Each row is a point on a landscape with many valleys, with its height.
A ball rolls from a point to the lowest of its 5 nearest points, and stops where none of them is lower. Distance is the straight distance between rows; heights are no part of it.
Z_764 height 3.52: [125, 133, 155, 163, 126, 124, 104, 123,  95, 105, 147, 118, 112, 118, 134,
 120, 127, 110, 116, 138, 128, 129, 126, 139, 143, 142, 136, 150, 149, 137,
 139, 121]
Z_40 height 4.68: [132, 105, 114, 118, 171, 140, 177, 120, 142, 154, 123, 144, 119, 101, 133,
 149, 139, 117, 122,  61,  81, 142, 147, 143, 142, 138, 111, 149,  96, 132,
 145, 149]
Z_308 height 4.07: [116, 149, 130, 140, 100, 140,  80, 116, 128, 121, 144, 145, 137, 187, 125,
 153, 127, 137, 142, 146, 141, 121, 128, 105, 103, 111, 125, 128, 150,  92,
 131, 124]
Z_86 height 4.13: [143, 150, 129, 123, 105, 130,  85, 137, 126, 115, 112, 116, 117, 177, 123,
  92, 143, 162, 134, 144, 143, 120, 118,  84, 114,  83, 123, 154, 131, 131,
 106, 154]
Z_893 height 5.42: [130, 128, 142, 118, 140, 125, 163, 148, 141, 104, 113, 117, 128,  81, 113,
 126, 102, 128, 134, 150, 162, 155, 119, 122, 138, 153, 120, 107, 104, 133,
 128,  97]
Z_288 height 6.01: [110, 111, 101, 108, 196, 127, 182,  98, 140, 173, 107, 130, 130,  98, 155,
 136, 140, 112, 109, 118, 103, 154, 173, 129, 130, 151, 117, 128, 119, 113,
 127, 131]
Z_828 height 5.33: [128,  89, 115, 145, 127, 120,  83, 132,  98, 109, 158, 136, 158, 150, 123,
 168, 135, 109, 138, 134, 117,  96, 145, 140, 122, 136, 135, 149, 149, 113,
 142, 100]
Z_586 height 6.34: [118,  88, 108, 149, 100, 128,  80, 127, 100, 111, 152, 140, 175, 157, 139,
 187, 140, 117, 149, 130, 117, 105, 138, 132, 123, 122, 118, 128, 137,  79,
 141, 123]
Z_684 height 4.72: [132, 133, 108, 117, 103, 131, 116, 158, 122, 136, 148, 135, 116, 180, 114,
 116, 115, 165, 118, 138, 125, 121, 127, 113,  98, 116, 145, 136, 137, 118,
 132, 128]
Z_929 height 4.95: [126,  64,  91, 108, 143, 130, 140, 154,  99, 140, 162, 123, 174, 135, 130,
 143, 132, 114, 113,  97, 112,  95, 155, 156,  96, 147, 124, 128, 119, 131,
 142, 118]
Z_299 height 4.48: [127, 117, 130, 140, 146, 134, 133, 136, 108, 153, 141, 121, 126, 106, 146,
 121, 132,  96,  96,  80, 102, 116, 146, 155, 131, 130, 126, 158, 131, 147,
 154, 142]
Z_944 height 6.14: [148, 116, 166, 148, 127, 120,  87, 122, 127,  82, 121, 130, 135, 140,  94,
 174, 144, 118, 150, 166, 126, 112, 122, 118, 108, 139, 144, 113, 150, 118,
 131,  79]
Z_604 height 3.87: [127, 160, 153, 152,  94, 133,  87,  99, 122, 113, 127, 136, 120, 181, 121,
 136, 151, 128, 139, 167, 161, 140, 106, 105, 113, 120, 117, 126, 152, 109,
 108, 131]
Z_318 height 4.56: [115, 124, 115, 118, 152, 139, 187, 133, 160, 133,  99, 155,  96, 100, 115,
 143, 138, 133, 143,  90,  99, 161, 121, 144, 170, 120, 108, 133,  92, 121,
 140, 153]
Z_204 height 3.11: [130, 115, 152, 156, 177, 114, 159,  77, 152, 120, 105,  96, 140,  70, 146,
 118, 128, 112, 120, 167, 142, 121, 133, 107, 129, 178, 153,  96, 130, 119,
  92, 102]
Z_375 height 1.23: [137, 141, 132, 123, 101, 126, 104, 136, 133, 116, 112, 125, 105, 154, 116,
  84, 141, 150, 116, 169, 158, 136, 112, 104, 123, 120, 124, 126, 117, 162,
  98, 119]
Z_431 height 3.96: [124, 142, 125, 129, 136, 147, 168, 147, 153, 144, 117, 144,  83, 106, 110,
 117, 133, 138, 123,  79, 108, 149, 120, 143, 133, 134, 113, 124,  97, 138,
 142, 148]
Z_603 height 4.85: [121, 165, 163, 153,  98, 123, 100, 114, 107, 103, 122, 134, 103, 170, 128,
 111, 143, 126, 125, 163, 156, 143, 107, 118, 132, 121, 126, 143, 145, 122,
 117, 129]
Z_616 height 4.18: [127, 124, 146, 135, 136, 131, 147, 153, 128, 114, 140, 124, 123,  94, 119,
 123, 122, 125, 120, 109, 132, 143, 128, 131, 124, 154, 129, 132, 112, 134,
 136, 115]
Z_914 height 3.98: [145, 112, 146, 125, 140, 126, 130, 152, 121,  94, 141, 117, 136, 104, 115,
 144, 120, 120, 125, 133, 128, 123, 137, 117, 121, 161, 134, 121, 128, 136,
 128,  92]
Z_507 height 1.48: [152, 135, 156, 114, 113, 118, 118, 131, 133,  93, 105, 121, 123, 111,  97,
 143, 121, 141, 139, 181, 151, 145, 110, 120, 120, 145, 134,  85, 119, 132,
 106,  70]
Z_864 height 5.77: [112, 146, 128, 122, 130, 147, 164, 112, 175, 127,  97, 146,  88,  73, 124,
 109, 139, 145, 132, 123, 150, 158, 100, 135, 177, 126, 107, 116,  99, 156,
 116, 139]
Z_727 height 5.52: [132, 123, 125, 132,  95, 117,  73,  97,  60, 139, 153, 143, 162, 144, 158,
 142, 128,  93, 147, 118,  97, 116, 148, 146, 158, 121, 117, 152, 142, 102,
 132, 153]
Z_365 height 4.86: [122, 138, 137, 143, 124, 134, 146, 147, 126, 145, 143, 136, 108, 116, 120,
 110, 123, 126, 107,  87, 116, 136, 122, 153, 131, 132, 129, 146, 127, 139,
 147, 136]
Z_69 height 4.96: [124, 126, 132, 138, 156, 126, 159, 114, 141, 160, 113, 125, 106,  84, 152,
 127, 147, 108, 107,  73,  92, 130, 143, 145, 152, 138, 122, 150, 125, 145,
 152, 144]
Z_619 height 7.68: [148, 118,  80,  77, 113, 124, 109, 156, 140, 143, 131, 114, 136, 171, 115,
 149, 102, 172, 134, 127, 120, 115, 132, 105,  73, 109, 143, 109, 140, 115,
 136, 109]
Z_501 height 5.22: [111, 145, 107, 124,  94, 135,  85, 132, 110, 141, 153, 151, 127, 182, 123,
 123, 121, 147, 126, 124, 122, 123, 129, 119, 113, 100, 138, 141, 146,  98,
 132, 149]
Z_646 height 6.20: [113, 132, 108,  84, 167, 123, 192, 157, 186, 134,  62, 138, 132, 124, 107,
 134, 119, 144, 169, 142, 164, 142, 127, 128, 120,  83, 109,  89, 106, 155,
 113, 143]
Z_595 height 6.33: [130,  96, 108, 163, 135, 105,  77,  96,  98, 120, 145, 139, 173, 154, 139,
 158, 166,  92, 150, 160, 109,  91, 141, 142, 127, 136, 135, 120, 151, 101,
 132, 131]
Z_381 height 1.10: [107, 136,  97, 113,  65, 136, 110, 129,  76, 163, 152, 151, 154, 152, 132,
 133, 105, 128, 124,  82,  98, 121, 121, 174, 150,  92, 131, 148, 140,  89,
 148, 168]
Z_271 height 4.70: [128, 132, 141, 144, 123, 100,  87,  78,  69, 131, 156, 142, 156, 141, 157,
 140, 135,  80, 141, 146, 103, 103, 145, 149, 160, 134, 127, 144, 159, 116,
 126, 151]
Z_522 height 4.60: [122, 167, 174, 142,  76, 122,  85,  90,  88, 122, 146, 146, 134, 155, 140,
 149, 132, 110, 147, 131, 121, 149, 134, 134, 157, 125, 113, 137, 160,  89,
 120, 149]
Z_510 height 3.47: [124, 128, 122, 112, 135, 141, 174, 162, 147, 136, 123, 149, 108, 120, 102,
 115, 111, 144, 130, 107, 127, 146, 120, 128, 114, 138, 127, 111,  98, 136,
 144, 135]
Z_164 height 6.83: [155, 134, 111, 106,  97, 129,  97, 136, 146, 104, 122, 103, 130, 175, 131,
 129, 139, 180, 135, 119, 136, 110, 127,  80, 104,  73, 132, 157, 127, 114,
 121, 155]
Z_807 height 4.97: [120, 145, 114,  85, 139, 151, 170, 126, 183, 116,  92, 149, 127,  91, 125,
  83, 135, 131, 135, 150, 173, 139,  90, 119, 143, 112, 110, 106,  98, 174,
  91, 146]
Z_289 height 8.34: [147, 151, 138, 126,  95, 142,  87, 110, 157, 102, 125, 107, 158, 163, 139,
 139, 139, 167, 136, 124, 148, 114, 123,  69, 112,  69, 112, 150, 128,  94,
 123, 163]
Z_360 height 5.58: [124, 141, 150, 144, 140, 132, 154, 110, 168, 143, 100, 111,  93,  64, 155,
 109, 142, 131, 125, 100, 120, 145, 122, 135, 184, 143, 116, 145, 109, 149,
 128, 141]
Z_847 height 2.50: [152, 134, 121,  91, 125, 120, 140, 172, 143, 131, 120, 125, 117, 142, 102,
 113, 104, 165, 133, 142, 141, 136, 132, 108,  88, 127, 139, 102, 120, 142,
 121, 118]
Z_492 height 4.11: [123, 124, 133, 152, 164, 127, 137,  91, 124, 149, 138, 102, 126,  90, 161,
 107, 134,  98,  95, 136, 122, 121, 147, 139, 118, 171, 144, 122, 139, 134,
 121, 110]
Z_630 height 5.05: [126, 144, 121, 134, 127, 134, 167, 142, 141, 153, 136, 145,  93, 117, 114,
 132, 133, 123, 118,  57,  88, 124, 116, 171, 130, 121, 114, 132, 109, 134,
 151, 151]
Z_801 height 4.35: [115, 135,  98,  96, 147, 139, 189, 135, 181, 135,  91, 159, 111, 117, 103,
 116, 132, 142, 154, 135, 140, 151, 120, 125, 136, 106, 109,  96,  90, 145,
 114, 156]
Z_514 height 5.09: [127, 145, 154, 163, 133, 101, 103,  82,  87, 148, 139, 107, 133, 123, 166,
 109, 128,  84, 117, 150, 109, 103, 134, 157, 149, 140, 136, 144, 173, 137,
 128, 135]
Z_162 height 3.32: [138, 118, 152, 144, 146, 126, 127, 137, 112,  98, 147, 112, 130, 105, 129,
 127, 124, 114, 116, 139, 133, 119, 146, 125, 125, 158, 146, 129, 131, 139,
 133,  99]
Z_961 height 1.00: [151, 145, 131, 127, 106, 129,  92, 130, 142, 116, 113, 121, 118, 171, 111,
 131, 128, 152, 134, 173, 155, 128, 122,  88,  92, 110, 129, 120, 138, 130,
 109,  99]
Z_56 height 4.28: [113,  95, 109, 125, 127, 133, 130, 142,  88, 146, 163, 125, 155, 136, 138,
 127, 127, 103, 111,  81,  97, 106, 139, 166, 121, 127, 130, 155, 135, 135,
 151, 145]
Z_984 height 4.26: [137, 136, 125, 124, 104, 123,  80, 126, 151, 126, 131, 114, 141, 178,  96,
 179, 116, 148, 149, 161, 140, 108, 126, 100,  75, 114, 120,  98, 152, 107,
 129,  91]
Z_594 height 1.99: [130, 116, 145, 151, 157, 115, 118, 116, 100, 126, 153, 113, 127, 113, 147,
 121, 137,  99, 111, 141, 119, 105, 141, 131, 127, 156, 141, 137, 148, 141,
 119, 112]
Z_79 height 6.26: [108, 109, 107, 127,  91, 138,  86, 118,  75, 133, 162, 147, 172, 157, 144,
 156, 123, 111, 137, 111, 110, 120, 141, 144, 150, 116, 126, 146, 142,  88,
 147, 147]
Z_993 height 3.74: [120, 122, 144, 159, 135, 109,  92,  96,  79, 126, 154, 120, 143, 138, 155,
 130, 137,  84, 126, 143, 115, 110, 141, 144, 143, 140, 132, 154, 162, 131,
 133, 137]
Z_377 height 3.93: [103, 147, 109, 122,  96, 135, 120, 150, 102, 160, 154, 145, 121, 165, 115,
 119, 113, 135, 112, 100, 109, 122, 119, 154, 130,  91, 153, 147, 140, 114,
 136, 157]
Z_303 height 6.59: [136, 128, 160, 135, 137, 126, 146, 122, 136,  79, 103, 110, 136,  67, 121,
 120, 118, 128, 132, 171, 171, 155, 107, 114, 147, 156, 136,  99, 106, 144,
 111,  89]
Z_699 height 5.64: [134, 165, 124, 122,  93, 131,  86, 118, 122, 140, 131, 132, 130, 179, 136,
 110, 126, 151, 131, 137, 128, 121, 128, 101, 119,  79, 125, 147, 140, 105,
 116, 163]
Z_705 height 0.69: [122, 136, 109,  89, 153, 141, 183, 144, 182, 129,  81, 157, 119, 105, 110,
 101, 122, 140, 154, 150, 166, 144, 107, 117, 131, 111, 117,  94,  96, 156,
 112, 149]
Z_820 height 6.49: [118,  64,  76, 129, 118, 117,  84, 126,  83, 128, 151, 128, 183, 158, 135,
 157, 138, 118, 141, 136, 111,  82, 144, 150, 124, 119, 119, 138, 133,  91,
 135, 126]
Z_707 height 1.96: [113, 130, 129, 116, 143, 140, 179, 153, 162, 128, 105, 147, 116,  93, 114,
 123, 113, 138, 140, 113, 147, 161, 127, 129, 137, 138, 119, 119, 101, 133,
 132, 137]
Z_805 height 5.54: [110, 146, 143, 131,  82, 131,  81, 109,  78, 128, 153, 147, 150, 159, 144,
 153, 117, 110, 150, 121, 112, 135, 135, 138, 148, 116, 119, 148, 146,  90,
 136, 142]
Z_717 height 6.55: [103, 124, 114, 143, 187, 129, 164,  76, 149, 172, 107, 127, 112,  84, 162,
 126, 137, 116, 110, 125, 125, 153, 156, 132, 144, 165, 127, 128, 120, 107,
 112, 112]
Z_892 height 5.44: [137, 120, 155, 169, 133, 125,  89, 110, 108,  86, 148, 134, 140, 149, 123,
 155, 150, 101, 142, 160, 127, 107, 129, 122, 135, 144, 137, 139, 159, 113,
 128, 107]
Z_476 height 3.86: [158, 144, 115, 109, 114, 125, 122, 161, 139, 114, 115, 118, 117, 142, 113,
  73, 140, 154, 119, 139, 143, 118, 115, 100, 126,  97, 126, 129, 107, 170,
 101, 155]
Z_242 height 5.53: [128, 146, 137, 108, 110, 145, 141, 128, 157, 119, 108, 135, 114, 102, 135,
  69, 143, 142, 113, 161, 169, 149,  93, 119, 148, 129, 117,  99, 104, 185,
  96, 124]
Z_44 height 7.86: [129, 149, 153, 145, 139, 102, 144,  74, 159, 191,  89,  95,  93,  81, 180,
 107, 133, 115, 108, 115, 109, 133, 139, 146, 164, 152, 128, 140, 142, 146,
 116, 115]
Z_361 height 0.87: [122, 165, 150, 146,  85, 136,  91,  84, 126, 123, 143, 148, 145, 179, 139,
 151, 137, 128, 152, 144, 149, 132, 114,  97, 107, 114, 109, 113, 144,  80,
 112, 150]
Z_778 height 8.27: [105, 129, 122,  98, 153, 128, 188, 164, 171, 126,  66, 121, 136,  98, 101,
 148,  98, 139, 163, 149, 172, 156, 134, 132, 127, 111, 110,  98, 113, 132,
 146, 117]
Z_201 height 4.49: [118, 120, 142, 156, 127, 122,  89, 124,  82, 116, 158, 133, 147, 143, 134,
 143, 131,  97, 128, 137, 110, 114, 132, 135, 147, 130, 137, 154, 153, 112,
 141, 129]
Z_232 height 3.90: [147, 122, 153, 128, 128, 117, 122, 150, 120,  92, 123, 122, 122, 106,  98,
 141, 112, 131, 132, 155, 143, 141, 124, 127, 115, 161, 141, 108, 128, 132,
 126,  77]
Z_4 height 0.53: [141, 126, 113,  82, 137, 129, 178, 179, 148, 134, 112, 137, 133, 129, 104,
 133,  86, 159, 141, 115, 136, 143, 130, 120,  97, 134, 132,  91, 108, 124,
 138, 120]
Z_296 height 6.41: [137, 133, 164, 164, 147, 118, 139,  89, 138, 121, 118,  89, 119,  72, 167,
 101, 132, 124, 113, 136, 139, 129, 115, 121, 156, 168, 135, 131, 118, 154,
 111, 120]
Z_915 height 4.06: [118, 121, 112, 124, 111, 141, 133, 166, 113, 140, 160, 139, 125, 159, 115,
 127, 114, 130, 115,  95, 124, 128, 124, 144, 113, 120, 146, 143, 126, 129,
 146, 132]
Z_100 height 5.12: [130, 141, 145, 146, 142, 116, 138, 111, 135, 174, 123, 109, 116,  83, 163,
 112, 132,  95,  99, 100,  92, 112, 137, 155, 143, 128, 127, 151, 147, 154,
 144, 135]
Z_563 height 2.92: [117, 104, 103, 116, 129, 146, 149, 160, 119, 143, 161, 143, 126, 142, 117,
 125, 116, 122, 106,  63, 100, 118, 130, 160, 108, 133, 134, 136, 120, 131,
 153, 139]
Z_294 height 5.49: [118, 117, 110, 112, 113, 140, 106, 160, 117, 131, 152, 134, 139, 167, 117,
 150, 108, 147, 121, 118, 126, 121, 131, 129,  99, 124, 144, 131, 146, 112,
 154,  96]
Z_71 height 3.89: [116, 151, 158, 132, 103, 141, 138, 128, 148, 124, 114, 123,  95,  89, 133,
  79, 134, 140, 115, 143, 155, 152,  90, 141, 157, 141, 119, 122, 111, 167,
 117, 128]
Z_175 height 4.71: [128, 131, 143, 141, 102, 117,  96, 119,  72, 132, 154, 127, 151, 142, 151,
 127, 115,  86, 126, 119, 101, 118, 135, 152, 157, 125, 126, 162, 155, 125,
 140, 148]
Z_183 height 7.66: [112,  73,  77, 112, 102, 141, 100, 156, 101, 132, 159, 128, 174, 167, 127,
 172, 118, 147, 131, 112, 114, 108, 140, 153, 111, 120, 131, 140, 146,  99,
 156, 106]
Z_458 height 3.45: [134, 129, 151, 158, 136, 119, 123, 116, 108, 131, 140, 113, 119, 108, 152,
 108, 125, 104, 110, 113, 114, 119, 127, 143, 135, 142, 134, 157, 150, 147,
 142, 134]
Z_261 height 1.72: [130, 134, 118, 125, 153, 124, 176, 113, 155, 143,  91, 142,  80,  86, 136,
 132, 137, 127, 140,  91,  79, 151, 123, 147, 198, 121, 108, 143, 104, 131,
 132, 146]
Z_641 height 4.12: [116, 101, 121, 150, 156, 111, 110, 103, 108, 133, 152, 138, 149, 123, 135,
 120, 151,  97, 109, 163, 113,  90, 147, 156, 105, 163, 152,  93, 151, 126,
 119, 100]
Z_695 height 3.73: [165, 134, 131, 105, 121, 113, 101, 146, 132, 127, 111, 114, 124, 153,  97,
 150, 117, 163, 142, 163, 140, 131, 128, 102,  84, 132, 122,  90, 136, 134,
 111,  89]
Z_916 height 5.93: [142, 128, 170, 132, 141, 125, 141, 131, 133,  80,  86,  96, 147,  67, 115,
 141, 105, 128, 145, 188, 169, 148,  97, 126, 152, 150, 131,  88, 113, 128,
 103,  84]
Z_194 height 2.30: [122, 151, 157, 148, 107, 136, 125, 141, 127, 120, 128, 126,  99, 116, 119,
  84, 130, 138, 115, 137, 136, 148, 106, 136, 139, 127, 129, 129, 121, 155,
 129, 122]
Z_833 height 5.34: [129, 120,  90, 104, 114, 137, 143, 171, 130, 152, 145, 138, 120, 167, 113,
 113, 109, 158, 113, 105, 117, 122, 124, 126,  91, 123, 153, 120, 125, 125,
 149, 124]
Z_127 height 3.99: [128,  92, 118, 127, 143, 136, 138, 154, 107, 133, 160, 121, 141, 119, 129,
 131, 127, 108, 107,  86, 114, 115, 141, 148, 112, 144, 128, 145, 123, 135,
 154, 125]
Z_887 height 5.50: [128, 136, 153, 150, 110, 119,  78,  76,  74, 112, 157, 143, 155, 149, 148,
 158, 147,  90, 153, 139, 114, 121, 143, 134, 159, 134, 124, 138, 159,  98,
 127, 149]
Z_694 height 5.18: [111, 109, 106, 119, 198, 120, 180,  95, 150, 159,  89, 138, 106,  92, 153,
 124, 137, 122, 125, 110,  90, 152, 153, 130, 177, 128, 130, 151, 112, 114,
 123, 146]
Z_951 height 3.14: [144, 140, 123, 115, 112, 125, 112, 161, 133, 119, 125, 132, 112, 154, 106,
 115, 124, 156, 132, 160, 145, 131, 121,  99,  98, 124, 135, 121, 130, 141,
 117, 110]
Z_954 height 4.01: [116, 119, 146, 132, 159, 141, 168, 125, 163, 122, 104, 113, 121,  68, 146,
 124, 131, 126, 133, 122, 141, 157, 131, 121, 154, 150, 116, 133, 103, 137,
 127, 123]
Z_154 height 4.16: [146, 132, 136, 103, 122, 122, 137, 165, 139, 115, 109, 122, 124, 112, 103,
 130, 102, 150, 132, 159, 158, 144, 123, 108, 112, 147, 126,  96, 119, 144,
 116,  88]
Z_479 height 5.26: [138, 138, 163, 158, 115, 120,  97, 131, 117,  90, 130, 132, 113, 150, 104,
 141, 139, 126, 130, 174, 147, 138, 109, 115, 123, 148, 136, 124, 142, 123,
 118,  85]
Z_597 height 4.66: [143, 150, 147, 145, 101, 128,  94,  99, 147, 129, 139, 123, 153, 182, 124,
 161, 131, 139, 150, 159, 162, 111, 121,  83,  80,  94, 111, 102, 152,  86,
 114, 145]
Z_389 height 5.69: [114,  92, 113, 136, 157, 126, 135, 119, 104, 161, 151, 134, 144, 111, 156,
 118, 142,  93,  98, 109, 115, 103, 154, 156, 103, 158, 125, 127, 125, 135,
 142, 121]
Z_623 height 5.74: [119, 111,  76,  95, 107, 127, 103, 154, 132, 149, 149, 126, 144, 184, 119,
 150, 107, 167, 120, 118, 122, 125, 132, 123,  79, 102, 149, 122, 152, 106,
 146, 117]
Z_462 height 2.36: [117, 123,  85, 115, 100, 138,  95, 140, 122, 143, 145, 135, 139, 189, 132,
 146, 115, 164, 129, 128, 129, 121, 137, 107,  90,  97, 140, 134, 149,  95,
 139, 130]
Z_583 height 4.90: [137, 138, 138, 104, 126, 126, 153, 149, 142, 114,  94, 131, 129,  96, 111,
 110, 103, 148, 136, 168, 179, 152, 111, 111, 125, 136, 125,  92, 108, 149,
 108,  94]
Z_781 height 7.73: [134, 105, 147, 156, 104, 127,  82,  97, 138,  98, 150, 151, 186, 156, 115,
 202, 159, 106, 163, 142, 122,  92, 118, 128, 126, 127, 130,  90, 143,  82,
 143, 134]
Z_924 height 6.30: [120, 131,  85,  88, 157, 135, 180, 128, 199, 108,  77, 153, 123, 127, 106,
 123, 138, 133, 167, 142, 162, 127, 110, 114, 140,  75, 110, 102, 100, 169,
 100, 170]
Z_180 height 5.16: [133, 127, 163, 147, 144, 126, 140, 117, 125, 113, 122, 108, 108,  74, 145,
  99, 131, 114, 115, 117, 138, 133, 122, 125, 148, 157, 130, 140, 115, 157,
 127, 122]
Z_741 height 5.97: [106, 135,  91, 123, 151, 132, 185, 119, 173, 133,  93, 166,  83, 106,  99,
 130, 137, 137, 150, 117, 120, 153, 110, 151, 181, 106, 104, 118,  94, 138,
 125, 155]
Z_386 height 5.59: [121, 122, 139, 150, 175, 124, 152,  83, 143, 149, 115,  99, 124,  80, 158,
 113, 130, 113, 108, 128, 128, 128, 144, 112, 141, 167, 131, 120, 121, 134,
 106, 120]
Z_385 height 5.48: [130, 102, 121, 125, 178, 133, 158, 121, 125, 152, 143, 127, 141,  96, 141,
 143, 136, 101, 112,  94, 110, 118, 159, 133, 100, 155, 120, 133, 117, 141,
 143, 125]
Z_302 height 4.00: [134, 134, 166, 152, 119, 130, 123, 124, 123,  95, 130, 120, 110, 114, 118,
 112, 131, 132, 120, 154, 154, 149, 109, 118, 143, 156, 136, 128, 125, 147,
 117,  95]
Z_414 height 4.05: [105, 106,  95, 115,  95, 143, 122, 156, 100, 144, 165, 145, 145, 170, 118,
 139, 114, 136, 111,  84, 115, 121, 124, 162, 125, 111, 144, 149, 139, 112,
 157, 150]
Z_824 height 4.75: [155, 134, 112,  88, 126, 128, 138, 174, 150, 121, 108, 125, 121, 130, 113,
  84, 126, 155, 135, 147, 150, 130, 115,  94, 108, 123, 129, 115, 102, 161,
 103, 134]
Z_748 height 6.80: [131, 145,  81, 106, 110, 125, 122, 148, 118, 137, 147, 123, 118, 182, 121,
 108, 120, 167, 118, 106,  96, 105, 123, 116, 117,  71, 159, 146, 132, 114,
 127, 177]
Z_692 height 4.65: [126, 141, 161, 164, 142, 115, 136, 107, 129, 148, 131,  94, 113,  89, 163,
 101, 128, 101, 109, 117, 114, 121, 128, 146, 146, 143, 127, 150, 145, 159,
 137, 129]
Z_909 height 5.11: [118, 111, 117, 140, 173, 119, 142, 102, 115, 154, 145, 123, 142,  96, 160,
 118, 136,  99,  96, 120, 112, 109, 155, 137, 107, 164, 130, 115, 134, 137,
 120, 106]
Z_758 height 5.76: [163, 131,  96,  90, 117, 124, 139, 161, 154, 108, 123, 109, 117, 148, 108,
  93, 143, 167, 138, 109, 126, 104, 118, 100, 131,  94, 138, 131,  93, 158,
 105, 161]
Z_511 height 5.73: [145, 156, 155, 134, 100, 122,  81, 101, 140, 104, 105, 110, 138, 182, 133,
 119, 157, 140, 136, 170, 166, 132, 116,  82, 114,  85, 100, 136, 134, 113,
  97, 159]
Z_138 height 8.92: [105, 115, 120, 112, 177, 128, 199, 146, 162, 115,  74, 115, 127,  90, 113,
 166, 122, 127, 156, 132, 151, 161, 148, 136, 150, 115, 114, 135, 117, 119,
 150, 133]
Z_731 height 5.51: [124, 164, 162, 153,  87, 125,  98, 120,  94, 110, 146, 135, 121, 151, 131,
 119, 115, 112, 131, 141, 126, 142, 126, 143, 161, 119, 130, 150, 158, 118,
 138, 140]
Z_784 height 3.71: [122, 119, 133, 125, 170, 134, 170, 123, 147, 135, 115, 132, 113,  83, 137,
 128, 125, 120, 123,  96, 116, 153, 140, 127, 149, 144, 114, 136, 101, 136,
 133, 141]
Z_456 height 4.74: [133,  97, 117, 100, 145, 139, 163, 165, 119, 130, 149, 129, 154, 112, 124,
 153, 113, 122, 124,  85, 121, 128, 143, 146, 105, 154, 127, 128, 108, 127,
 152, 108]
Z_898 height 4.76: [112, 121, 124, 139, 107, 136, 110, 150,  95, 127, 161, 141, 139, 149, 124,
 132, 118, 123, 121, 116, 120, 123, 128, 143, 128, 122, 141, 153, 144, 119,
 148, 128]
Z_628 height 9.08: [145, 131,  82,  94, 108, 138, 102, 137, 143, 112, 138, 111, 136, 178, 132,
 135, 125, 178, 127, 108, 113, 104, 128,  89, 116,  60, 155, 157, 129, 110,
 143, 171]
Z_524 height 5.10: [126, 156, 120, 124,  99, 128, 119, 149, 122, 145, 139, 133, 100, 170, 115,
  89, 126, 146, 119, 138, 121, 127, 118, 131, 119, 101, 139, 144, 135, 122,
 124, 157]
Z_356 height 4.25: [132, 122, 138, 143, 122, 132, 104, 141, 103, 103, 155, 128, 128, 142, 111,
 145, 127, 131, 122, 134, 130, 128, 134, 123, 126, 142, 144, 142, 136, 119,
 143, 105]
Z_771 height 4.59: [159, 147, 163, 129, 111, 114,  86, 124, 148, 100,  95, 111, 122, 148,  75,
 166, 131, 145, 148, 183, 140, 127, 109, 113,  94, 129, 131,  78, 141, 129,
 100,  74]
Z_804 height 5.24: [137, 116, 151, 133, 157, 123, 157, 126, 137, 103, 117, 105, 134,  67, 136,
 127, 121, 112, 129, 139, 144, 138, 135, 114, 135, 166, 135, 118, 110, 138,
 121, 103]
Z_191 height 4.89: [140, 143, 104, 111, 136, 134, 173, 155, 165, 140, 119, 148, 107, 123, 108,
 102, 133, 150, 142, 110, 131, 133, 115, 129, 113, 124, 114,  98,  94, 153,
 120, 161]
Z_994 height 5.61: [131, 110, 112, 120, 161, 137, 160, 121, 128, 170, 135, 137, 117, 115, 144,
 133, 140, 100, 105,  53,  80, 120, 145, 176, 132, 118, 107, 146, 114, 145,
 153, 144]
Z_23 height 7.57: [121, 148, 159, 168, 150, 115, 145,  66, 147, 168, 107,  92, 104,  79, 174,
 100, 137, 123, 104, 129, 132, 128, 130, 135, 159, 169, 142, 117, 136, 139,
  93, 121]

Call two points neighbours if one is among the 5 nearest of the other. Go from one point of each pair to the other, from neighbour to neighbour, staying as low as possible. Name the highest point that can't be avoided.
Z_261, Z_4 | Z_784
Z_381, Z_594 | Z_299
Z_361, Z_261 | Z_604
Z_462, Z_707 | Z_308
Z_204, Z_507 | Z_492
Z_961, Z_4 | Z_951
Z_563, Z_377 | Z_414
